A landscape with many valleys, sampled at points; each row gives a point and its height.
A ball rolls from a point to whichever of its 2 nearest points has the largest drop for the distance, and stops where none of them is lower. Distance is the straight distance between rows; heights are no part of it.
mana h=491: [-2, -53, -19, 28, -4, 6, 22, 9, 11, -11, 4, 14, 15, 6, 28, -5, 1, 10, 1, -25, 35, 80, 12, -2]
Nupa h=648: [-5, 14, -10, -23, -35, -32, 35, -2, -27, 35, -7, -5, 38, 11, -3, 33, 12, 3, -2, -8, -31, -53, 0, 1]
nid h=264: [-23, -28, -8, 26, -42, 31, 18, 15, -7, -1, 13, 15, 12, 35, -2, 2, -12, -9, 7, -25, -13, 46, 12, 8]
Lifi h=591: [13, -51, 0, 6, -18, 1, -39, 1, -3, 53, -2, 13, 14, 24, -11, 13, -43, 0, -5, 19, -17, 27, 7, 0]
pufe h=545: [-5, -41, 5, 26, 19, 38, -51, -7, 11, 46, -49, 18, -7, -3, -3, 3, 6, -21, -24, 17, 36, 58, 4, 1]
mik h=136: [-2, 6, 2, -21, 8, -43, -3, 24, -6, 29, 35, -32, -7, -10, -22, 19, -44, 7, 33, 15, -22, -5, 37, -4]
zivop h=328: [-16, -12, 31, -23, 19, -18, 32, -43, -58, 2, 14, -1, 18, -42, 7, -4, -44, 1, 3, -19, 13, -47, 23, 19]
loso h=640: [6, -21, -8, 8, 33, -52, -14, -21, -4, -5, 19, -4, 7, -9, 21, 1, -25, 35, -5, 6, -2, 29, -11, 8]
neni h=255: [6, 7, 4, -34, 45, -48, -8, -35, -3, 3, -5, -19, -18, -35, 9, 13, -15, 0, 18, 24, 10, -44, 12, -15]
mori h=409: [-38, 9, -20, 62, -17, -62, -17, -9, -14, 13, 28, 4, -1, 1, 22, 3, -30, -13, -22, 24, 0, -30, 7, 9]
miz h=319: [-4, 7, 14, 12, 14, -18, 12, 15, -24, 21, -10, 13, 25, -46, 42, 13, 2, -1, -56, -7, 7, -48, 23, 27]
zesu h=742: [18, 34, 42, -31, -4, -34, 11, -8, 18, -31, 5, -44, -7, 11, -19, -31, -13, 14, 53, -10, 6, -24, -12, -27]
ran h=185: [1, 32, 4, -21, -11, 51, 31, 8, -23, -39, -9, -11, 28, 23, -29, -1, -1, 8, 9, -50, -22, 3, -15, 16]
labe h=625: [19, -41, -1, 0, 6, -33, -7, 5, -8, 5, 21, -5, 12, 1, 11, -7, -29, 19, 7, -3, -3, 35, 13, 4]
pido h=246: [-9, 37, 38, -48, 15, 33, 10, -5, -15, -22, 0, -30, -5, 10, -64, 5, -38, -5, 54, -30, -33, -9, -8, -11]
Rodeb h=130: [6, -23, 13, -11, 32, 28, -15, -54, -4, -11, -13, -8, -36, 4, 1, -3, -1, -22, 22, 21, 15, -33, 17, -29]
rik h=287: [8, 19, -9, 10, 24, -27, 3, 34, -16, -6, 9, 2, 14, -46, 36, 2, 11, 28, -36, -16, 4, -27, 28, 25]
lapit h=548: [3, 54, 15, -20, -1, 25, -8, -1, 40, 3, -42, 14, -23, 8, -8, -2, 56, 7, -23, 18, -1, -11, -71, -4]
kap h=171: [-4, -46, -22, 18, -27, 9, -7, 18, -7, 38, -8, 19, 31, -14, 28, 34, -20, -7, -27, -6, -17, 15, 43, 20]
sez h=713: [45, -28, 10, -55, -6, -3, -17, 25, 13, 20, -21, -6, 7, -19, 2, 9, -4, 9, 2, 9, 1, -13, 11, -2]
sil h=330: [-31, 9, 3, 25, 36, -23, -18, -63, -36, 13, -11, -1, 1, -17, 11, 15, -29, -8, -6, 16, 0, -47, -15, 0]
mumor h=308: [-29, 7, 26, 19, 15, -24, -15, -51, -28, 12, -28, -14, -11, 5, 12, 0, -9, -23, -1, 27, 11, -71, -2, -15]
kopes h=358: [-1, -16, 31, -37, -20, -1, -6, -27, -11, 39, -19, 17, 28, 19, -22, 3, -45, 16, 6, 0, -27, 12, -38, -6]
serik h=357: [26, 35, 68, -36, -15, -37, -12, 15, -1, -3, -15, -12, 29, -4, -30, -16, -26, 35, 8, -18, 6, -9, -38, -13]
zetaz h=110: [16, -13, -33, 10, 28, 42, -1, 21, 11, -35, 19, -15, -31, -28, 1, 28, 25, -7, 2, -3, 7, -20, 55, -6]
pef h=456: [8, -27, -32, -1, 42, 46, -8, -11, 24, -34, -3, 15, -12, -13, 23, 20, 34, 7, -12, -1, 22, 55, -9, 9]
Gabi h=452: [-39, -9, -50, 39, -30, -26, 1, -41, 0, 6, 4, -1, 13, 12, 18, 41, 7, -11, -5, 26, -16, -22, -5, 4]
Farup h=510: [1, -49, 6, -1, -7, 17, 10, -13, 8, 12, -30, 7, 21, 9, 24, -10, 3, 6, -14, -18, 30, 79, 1, 0]
Kera h=695: [1, 27, 41, 22, 16, -25, -18, 23, -18, 15, -19, 8, 21, -12, 26, -32, -5, 15, -40, -4, 15, -4, -18, 16]
lol h=639: [26, -37, 3, 15, -19, -28, -12, 38, 7, 17, 33, -6, 6, 13, 0, -26, -26, 10, 8, 8, 18, 42, 24, -4]
bude h=411: [-23, -4, 33, 18, 16, -5, 26, -33, -26, -15, -25, 7, 30, -5, 40, -34, -4, -6, -26, -27, 35, 18, -5, 3]
nomop h=219: [5, 23, 5, -35, 11, 65, 17, -13, -6, -34, 6, -16, -10, 22, -62, 4, -12, -5, 43, -32, -30, 2, -12, 1]
Vasi h=118: [36, 47, 9, -44, 27, 11, -4, 36, 3, -31, 9, -28, 10, -11, -35, -3, -5, 20, 18, -25, -13, 5, -3, 11]
bek h=272: [-23, -29, -43, 55, -13, 4, -15, 19, 32, 8, 20, 26, -1, 1, 9, 8, -2, -28, -13, 21, 22, 49, 14, 8]
basul h=541: [-6, -28, -32, 9, -22, 49, 1, -2, 42, 0, 17, 26, -17, 38, -25, -10, 25, -10, 6, 15, 4, 70, -33, -12]
govav h=399: [-16, -16, 36, 6, 19, 20, 14, -20, -28, -1, -36, 14, 15, -31, 43, -28, -8, -25, -32, -19, 58, 6, 17, 13]
bet h=473: [14, -12, -38, -55, -14, 41, 17, -33, 38, -12, 10, -27, -30, 11, -27, 25, 28, 1, 35, -7, -29, -2, -9, -21]
Rak h=134: [17, -28, 42, -12, 23, 34, -5, -35, -14, -23, -2, -15, -31, 9, -27, -26, -14, -12, 43, -1, 15, -23, 28, -26]
napez h=244: [1, -28, -5, -4, 5, 39, 10, 2, -32, -5, 16, 10, 9, -24, -3, 24, -28, -9, 17, -20, -6, -25, 64, -3]
Lazo h=508: [37, 18, -5, -40, -31, 19, -12, 27, 40, 10, -15, -3, -6, 12, -20, 6, 24, 20, -2, 6, -21, 6, -39, -5]
Zesi h=652: [55, -21, 20, -2, -5, -16, -15, 43, 20, -7, 8, -28, -11, 7, 4, -33, 3, 12, 10, 3, 26, 25, 18, -11]
pif h=249: [0, 70, 37, -22, 6, 5, -3, 27, -13, 2, -9, -13, -11, -5, -35, 6, -4, -5, 24, -1, -27, -47, 9, -5]
Rize h=296: [-30, -31, -30, 65, -36, 13, -3, -6, 8, -3, 11, 18, -12, 22, 15, 7, -6, -39, 4, 17, 11, 11, 37, -6]
vinom h=566: [26, 5, 16, -12, 12, 23, -35, 23, 36, -14, 11, 8, -49, 8, -47, -7, 1, 5, 30, 30, 0, 11, -7, -32]
lut h=529: [17, 16, -1, -35, -1, -32, -27, -7, 32, 30, -41, 17, 2, -8, 2, 24, 25, 25, -28, 24, -4, -8, -58, -2]
kere h=490: [-29, -14, -27, 4, -25, -22, -3, -46, 12, 41, -41, 7, 27, 19, 28, 20, 21, -2, -33, 16, 8, 22, -50, 9]
Rimef h=273: [-12, -7, 8, 8, 28, 44, -3, -10, -31, -20, 11, 13, -8, -28, 1, -5, -31, -1, -2, -22, -13, -16, 28, 10]
deseg h=387: [-13, -8, 26, 3, 38, 5, 17, -21, -28, -40, -4, 6, 11, -9, 24, -36, -10, 13, -15, -32, 11, 27, -19, 14]
fer h=444: [5, 3, 8, -8, -44, 36, 18, -24, 18, -18, 11, -19, -40, 46, -39, -26, 15, -24, 43, -13, -8, -25, -4, -22]
Nik h=317: [-39, -4, 1, 30, -53, -54, 23, 3, 1, 8, 16, 9, 32, 43, 18, -28, -10, -5, -15, 8, 5, 39, -30, 8]
ril h=294: [1, 75, 51, -17, 35, -12, -6, 26, -29, -7, 0, 4, 12, -24, -39, 11, -11, 21, 9, -17, -10, -33, -20, 1]
Zimur h=131: [-7, -18, -7, -4, -12, -8, -10, 9, -43, 44, -3, 21, 35, -19, 5, 34, -39, 7, -29, -1, -31, -15, 28, 14]
feti h=514: [-22, -1, -47, -13, -26, 52, 12, -29, 20, 6, -7, 17, -15, 26, -6, 42, 32, -11, 8, 2, -41, -3, -8, 3]
vago h=231: [4, -6, -7, -31, 52, -4, -7, -16, -10, 5, -1, 8, -9, -55, 11, 24, -12, 5, -11, 12, -1, -31, 15, 5]
moz h=382: [-26, 3, -15, 41, -7, -53, -5, -13, -22, 20, 13, -11, 13, -14, 27, 19, -31, -2, -15, 4, -7, -48, 36, 6]
kago h=711: [23, 47, 22, 3, 11, -23, -17, 52, 1, -7, -14, 6, 3, -14, 8, -18, 25, 18, -31, 0, 1, -2, -29, 18]
nedup h=675: [37, -4, -33, -24, -23, -12, 12, 29, 23, -18, 28, -37, -3, 9, -6, 0, 20, 9, 23, -9, 6, -2, 22, -9]
pamu h=360: [6, -2, 39, -29, -1, -3, 14, -16, -47, 11, -10, 19, 27, -33, 16, -8, -18, -10, -16, 4, 36, -48, 9, 36]
dof h=77: [9, 44, -44, -8, 3, -46, 12, 41, 16, -37, 51, -21, 4, -1, -11, -15, 22, 8, 13, 8, -8, 6, -8, 7]
mezo h=701: [22, -15, -31, -41, 8, -5, -11, 6, 19, 26, 0, -10, -19, -3, -8, 38, 9, 3, 7, 23, -20, -12, 19, -5]
bikur h=205: [-7, -44, -23, 44, -7, 55, -6, 16, 6, 20, -21, 30, 6, -15, 20, 45, -8, -18, -21, 1, -1, 14, 55, 15]
peko h=116: [-8, 41, -18, 14, 8, -50, 1, 26, 3, -15, 42, -12, -9, -8, -1, -13, 14, -2, 6, 15, -6, -19, 2, -1]
tomig h=82: [28, 39, -14, -37, 6, 3, 13, 26, 3, -27, -7, -19, 7, -15, -8, 4, 38, 1, -3, -13, -7, -27, 1, 6]
pugiv h=551: [16, -27, -14, -7, 5, 38, -18, 12, 31, 3, 11, 20, -16, 29, -37, -7, 1, 10, 11, 8, -8, 65, -30, -1]
Binul h=237: [-11, -12, -9, 23, -31, 70, 13, 26, 10, 0, 2, 17, 3, 33, -21, 1, 22, -14, 5, -21, -12, 46, 19, 0]
zuv h=528: [-7, -39, 7, 25, 7, 25, -16, -9, -7, 30, -40, 21, 0, 0, 11, -26, -8, -22, -24, -20, 40, 76, 20, -2]
segav h=302: [-7, -10, 19, -9, 38, 0, 11, -30, -40, -26, 21, -1, -5, -29, 15, -9, -35, -3, 7, -20, 13, -42, 35, 8]
vofef h=677: [-19, 13, 34, 35, 34, -4, -25, 5, -16, 22, -29, 21, 16, -23, 29, -32, -21, 1, -45, -9, 18, 42, -23, 21]
Tifo h=332: [-12, -38, 27, -27, -35, 11, 24, -46, -31, 26, -17, 10, 39, 27, -5, -8, -39, 7, 5, -26, -14, 7, -21, 0]
gomin h=230: [-2, -40, -32, 49, -8, 52, 8, 20, 23, -4, -25, 29, 3, -28, 32, 25, 27, -13, -8, -10, 28, 32, 48, 1]
Tades h=207: [15, 4, -6, -18, 68, 22, -28, 12, -5, -1, 7, 13, -11, -53, -12, 25, -22, 24, -14, 0, -24, 2, 11, 18]
tata h=576: [-10, 26, 14, -7, 0, -4, 30, -10, -15, 24, -20, 25, 29, 17, 5, 8, 33, 13, -25, -7, -2, -12, -59, 0]
kon h=356: [-36, -14, 6, 6, 56, 0, -21, -58, -36, 9, -9, 19, 11, -10, -7, 12, -45, 1, -7, 6, -18, 4, -27, 3]
Nemu h=83: [8, 0, 13, -19, 1, -42, -14, 8, -19, 49, 11, -7, 24, -11, -11, 23, -42, 17, 4, 9, -32, -13, 11, 6]
rura h=346: [-16, 8, 10, 28, -6, -40, 0, -6, -33, 32, -21, 7, 32, -11, 33, 12, 2, -7, -44, 6, 1, -62, 11, 12]
pefal h=285: [-7, 17, 25, -5, 20, -36, -15, -43, -12, 6, -16, -21, -35, -8, 9, -2, 3, -23, 12, 29, 6, -78, 27, -29]
nokaz h=187: [23, -16, -17, 31, -17, 41, 3, 55, 1, -16, 31, -8, 2, -7, -19, 0, 7, -7, 13, -24, 5, 6, 51, 6]
mag h=560: [30, 2, 2, -25, -7, 20, -32, 33, 38, 2, 12, 15, -26, 10, -51, 2, -12, 14, 30, 18, -16, 46, -27, -19]
Gera h=250: [-7, -34, -44, 52, -25, 33, -1, 24, 31, 9, -7, 32, -1, -3, 17, 13, 30, -20, -5, 0, 29, 68, 30, 9]
pudaz h=188: [5, -4, -46, 23, 11, -59, 5, 0, 20, -24, 31, -8, -18, -31, 47, 14, 13, 15, -12, 7, 7, -19, 26, 2]
noner h=260: [-11, -2, 0, 43, -18, -57, -17, 23, 18, 24, 13, -2, 2, 5, 40, -38, -13, -5, -30, 24, 30, 20, -4, 11]
pigav h=129: [12, -49, 12, 26, -21, 21, 3, 1, 15, -1, 19, -7, -21, 35, -38, -23, -6, -9, 34, 8, 12, 38, 12, -13]
kadab h=154: [-10, 34, -42, 4, 21, -48, -1, 11, 9, -15, 37, -22, -22, -27, 15, 12, 17, -1, 3, 30, -5, -33, 35, 0]
dete h=329: [14, 44, 51, -13, 17, -13, -6, 36, -25, -6, -13, 4, 27, -3, -26, -18, -18, 27, 4, -19, -11, -14, -37, -2]
Vor h=42: [22, 47, -42, -8, 4, -16, 14, 44, 2, -40, 31, -22, 20, -8, -8, 2, 28, 25, -1, -24, -8, 9, 3, 16]
fomi h=721: [50, -6, 34, -55, 0, -27, -39, 22, 34, 8, -23, -7, -9, -26, -8, 11, -18, 16, 6, 21, 1, -4, 1, -27]
toped h=702: [16, 18, 40, -31, -22, -26, 19, 13, -28, 10, -14, -21, 26, 9, -4, -20, -6, -1, 11, -12, 3, -42, 11, -6]
gizab h=195: [-13, 34, 21, -8, 10, -23, -4, 11, -22, 21, 16, -25, -8, -9, -18, 14, -19, -17, 31, 6, -26, -45, 35, -7]
Mumud h=806: [-24, 56, 26, 30, 35, -3, -2, 11, -25, -24, 26, 6, -9, 8, -32, -17, -12, 8, 12, -7, -27, -12, -22, 4]
zelup h=663: [59, -16, -16, -3, -2, 3, -7, 51, 29, -36, 29, -29, -22, -6, -14, -18, 30, 2, 16, -8, 26, 9, 36, -7]
sigo h=416: [-17, -9, -15, 24, 40, 6, 14, -10, -10, -46, 16, 12, 10, -12, 33, -10, -5, 31, -3, -30, 11, 54, -20, 14]
Bupi h=225: [-6, -13, -13, 48, -16, -37, 5, 34, -1, 10, 19, 13, 12, -9, 48, -12, -14, 9, -27, -8, 4, 16, 21, 21]
Pebi h=722: [35, 26, 44, -31, -15, -40, -1, 29, -4, -17, -7, -39, 7, -6, -3, -32, -7, 9, 23, -9, 20, -42, 13, -21]
gebor h=438: [-14, 2, -32, 9, 34, 20, -1, -2, 7, -29, 2, 14, 9, -20, 34, 1, 9, 20, -30, -4, 2, 52, -22, 22]
tulu h=215: [8, -4, -7, 27, -30, 52, 4, 42, 12, -9, 7, 10, -19, 22, -10, -10, 36, -24, -8, -4, -1, 5, 27, 1]
Gozo h=788: [-32, 55, 28, 6, 39, -5, -19, -15, -27, 4, 2, 12, -14, -3, -40, 13, -23, 4, 24, 18, -34, -17, -28, -13]
tud h=440: [-37, -6, 17, 12, 13, -7, 27, -59, -20, 1, -48, 17, 34, 6, 32, -13, 22, 3, -27, -14, 39, 30, -57, 3]
puvun h=297: [-15, -48, -3, -5, -45, 43, 28, -21, -16, 18, -8, 7, 21, 34, 2, 9, -12, -8, 7, -20, -16, 13, 11, -5]
por h=420: [0, 6, 20, -4, -60, -14, 24, -23, 8, 5, 16, -28, -21, 49, -28, -32, -12, -11, 45, -6, -9, -26, -14, -22]
Lon h=530: [-7, -27, -45, -15, -42, 42, 9, -20, 36, 11, 2, 2, -17, 46, -16, 20, 20, -11, 9, 1, -23, 30, -27, -7]
nuni h=190: [-4, -13, -25, 30, -21, -20, 8, 27, 18, 12, -19, 14, 22, -30, 66, 1, 11, -4, -34, -19, 24, 11, 40, 16]
revo h=149: [22, 29, -8, -25, 35, 8, -8, 44, 5, -11, 30, -31, -8, -10, -47, 14, -27, 14, 34, -9, -28, 16, 17, 11]
pogid h=433: [-32, 11, -38, 48, -2, -28, -27, -21, 7, 6, -1, -6, -10, -2, 26, 16, 8, -16, -30, 34, 9, -33, -5, 10]
zifaf h=518: [25, 24, 16, -49, -47, -13, -20, 3, 47, 38, -31, 10, -7, -1, -22, 20, 18, 20, -6, 15, -25, -8, -65, -19]
Kasif h=462: [15, 4, -21, -35, -29, 70, 32, -32, 30, -21, -5, -23, -31, 23, -24, 0, 39, -6, 31, -17, -7, -16, -19, -14]
Vuto h=537: [7, 19, -2, -23, 10, 7, -28, 10, 41, 28, -51, 20, -8, -9, 13, 15, 42, -8, -38, 26, 0, -9, -41, 8]
mov h=484: [8, 20, -52, -56, -27, 24, 15, 5, 39, 15, 24, -22, -23, 5, -35, 31, 25, 7, 36, 5, -38, 8, -15, -13]
Voni h=214: [8, -19, -20, 21, -8, 20, 13, 35, -16, -16, 29, -9, -8, -26, -17, 28, -18, 1, 25, -31, -7, -17, 86, -5]
sodu h=379: [-19, -11, 13, 4, 12, -13, -8, -47, -26, 32, -27, 15, 21, 8, -8, 15, -30, 8, -12, 13, -15, 3, -48, 8]
masam h=497: [1, 28, -36, -38, -16, 10, 3, 22, 29, 10, 17, 3, -14, 17, -35, 21, 12, 12, 10, 9, -46, 12, -38, 5]
Baman h=759: [0, 29, 66, -34, 22, -24, 2, -37, -12, -30, -13, -14, -8, -15, -28, -14, -32, 9, 41, -7, 7, -29, -22, -24]
guzu h=157: [16, -35, 16, 42, -20, 29, 2, 27, -6, -20, 31, -6, -18, 21, -35, -11, -10, -12, 33, -14, -8, 12, 52, -6]
museg h=726: [3, 58, 21, 24, -8, -29, -5, 61, -3, -21, 19, 6, 1, 2, 9, -50, 20, 4, -15, 6, 5, -6, -26, 18]
Dinik h=361: [20, 10, 40, -17, 24, -9, 0, 5, -9, -19, -8, 1, 11, 9, 3, -36, -8, 25, 3, -17, 12, 21, -24, -1]
Viz h=476: [-39, -9, -41, 8, -49, -5, 44, -48, -10, -3, -15, 3, 25, 18, 23, 40, 17, -14, 6, -5, -26, -38, 0, -2]
Sino h=773: [-14, 37, 54, 0, 34, -29, -7, -40, -20, -9, -10, 4, -9, -5, -20, 1, -10, 14, 19, 5, -2, -37, -41, -22]
farig h=676: [4, 35, 25, -8, -32, -39, 32, 1, -24, 18, 1, -20, 27, 21, -12, 0, 15, 9, 4, -18, -9, -48, -18, -8]
Nize h=135: [26, -18, 3, -5, 18, 39, 1, 25, 0, -30, -1, -6, -7, -36, 23, -6, 25, -12, -14, -16, 25, -12, 52, 9]
Dopub h=251: [31, 12, -15, -14, 26, -62, -9, 34, 2, 1, 24, -19, 8, -42, 23, 8, 7, 35, -16, -5, 0, -12, 8, 9]
Bim h=688: [22, 0, -21, -44, -23, -36, 3, 1, 31, 10, 15, -35, -21, 8, -10, 7, 0, 12, 33, 17, -3, -7, 7, -17]
Gutof h=558: [-21, 47, 16, -7, 16, 33, 19, -14, 8, 9, -35, 24, -5, 20, -8, -3, 40, 5, -22, 6, -6, -7, -81, -9]
gekot h=750: [-17, 14, -10, 28, -16, -16, 12, 3, 10, -33, 22, 2, -10, 24, 21, -41, 32, -17, -8, 14, 14, 14, -13, 2]
Mevas h=658: [-4, -3, 16, 34, 51, -34, -33, -13, -12, 10, -4, 13, 5, -21, 15, -13, -41, 29, -32, 11, 6, 28, -33, 18]
lamap h=354: [-43, 19, -12, 36, -48, -48, 20, -1, 0, 3, 32, 3, 11, 33, 0, -25, 10, -34, -10, 26, -9, -39, -8, -3]
ved h=823: [-12, 31, 30, 15, 10, 19, 4, 1, -33, -23, 3, -1, -8, 9, -12, -29, -5, -2, 7, -18, -16, -20, 7, 8]
roki h=162: [10, -22, 1, 7, -5, 18, 9, 35, 13, -4, -18, -2, 7, -31, 55, -12, 36, -11, -31, -26, 38, 25, 41, 12]
Rorul h=777: [-3, 6, -9, -11, 27, 17, -5, -19, 5, -14, -21, -3, -13, -5, 27, -3, 31, -9, -21, 13, 10, -3, -15, -1]
mul h=760: [-24, 2, -6, 28, -19, 5, 8, -39, 20, -21, 1, -7, -31, 36, 21, -26, 28, -24, 0, 14, 23, 12, -20, -13]
guvud h=624: [-6, 1, -15, -8, -47, -19, 5, 17, -7, 36, 0, 2, 22, 25, -7, 14, -1, 2, -12, 6, -34, -7, -8, 12]
pegi h=103: [16, -28, 44, 19, -2, 16, -11, -3, 12, -1, -7, -6, -32, 29, -16, -42, -8, -11, 28, 7, 26, 10, 15, -21]
faf h=609: [7, -28, -6, -3, -23, -19, 1, 1, -1, 28, -4, 8, 19, 28, 8, 0, -11, 12, -16, -2, -10, 23, -9, 3]
Buto h=87: [13, -18, -24, -31, 26, 40, 13, -11, 13, -21, 14, -20, -26, -15, -11, 25, 23, -10, 34, 4, 6, -22, 45, -14]
Sotu h=470: [-52, -5, -34, 26, -6, -11, 19, -56, -5, 9, -28, 18, 27, 20, 27, 20, 19, 2, -26, -1, 11, 36, -52, 8]
Nes h=389: [-30, 16, -3, 13, -48, -40, 28, -31, 1, 5, 19, -4, -15, 43, -10, -21, 5, -15, 21, 13, -9, -30, -31, -14]
Soso h=380: [-9, -21, 33, -20, 2, 19, 3, -41, -42, 2, -26, 9, 6, -22, 35, -6, -14, -31, -22, 12, 38, -42, 19, 14]
sumop h=288: [-31, -9, -21, 34, -28, -47, -14, -7, 17, 25, 5, 3, 11, 34, 18, -28, -11, -25, -23, 35, 19, 40, -33, -5]
Pared h=318: [-47, -2, -18, 59, -50, 0, 2, -4, 9, 5, 25, 17, -6, 33, 8, -14, -4, -46, -6, 31, -4, 0, 8, -3]
rin h=573: [13, -49, 16, -4, -2, 50, -23, 23, -9, 37, -19, 24, 6, 3, -18, 7, -15, -4, -11, 5, -14, 31, 20, 7]
Gal h=574: [35, -18, 24, 12, 51, 31, -40, -1, 18, -26, 2, 8, -51, -6, -40, -12, 3, 4, 33, 34, 18, 17, 17, -23]
nukaz h=216: [11, 5, -39, -7, 4, -73, 17, 5, 16, -18, 23, -12, 9, -17, 40, 8, 31, 29, -13, -6, 5, -5, 2, 10]
sop h=471: [-5, -47, -27, 30, 16, 41, 15, -29, 13, -35, -5, 16, -5, -6, 27, 13, 12, 1, 8, -11, 21, 57, 11, -3]
tob h=769: [-13, -15, -27, 6, 8, 10, -3, -55, 23, -27, -21, -15, -38, 17, 29, 1, 45, -25, -3, 25, 34, -6, -24, -7]
Fod h=559: [8, -38, 7, 1, 28, 55, -32, 1, 9, 21, -21, 24, -14, -6, -9, 13, -1, -13, -16, 13, 6, 24, 7, 1]
geg h=182: [16, 6, -16, -8, 32, 13, -31, 50, -2, 7, 24, 8, -10, -24, -20, 22, -16, 13, 3, 1, -22, 10, 21, 12]
logil h=740: [-8, 39, -3, 20, -11, -3, 5, 51, 21, -23, 15, 9, -14, 17, 3, -49, 32, -21, -25, 14, 19, 26, -26, 0]
tutel h=151: [28, 56, 2, -30, 10, 23, 21, 21, -18, -32, 4, -15, 47, -6, -37, -6, -4, 19, -7, -36, -13, 1, -24, 22]
vop h=496: [-25, -7, -35, -23, -53, 30, 41, -42, -3, 2, -4, 0, 3, 30, 1, 36, 22, -17, 16, -13, -39, -36, 1, -12]
nipo h=107: [23, -32, -2, -50, 42, 32, 6, -38, -3, -24, 0, -17, -31, -31, -12, 14, 6, -20, 40, 12, 19, -37, 36, -17]

Where does a ball stop that starts at each point below?
rik | Vor
sodu | Vasi
Sino | faf
lapit | Nemu
lamap | Nemu
mul | labe
Soso | pegi
Lifi | deseg
Nik | Buto
kopes | pegi
fomi | labe
ved | pegi
sez | labe
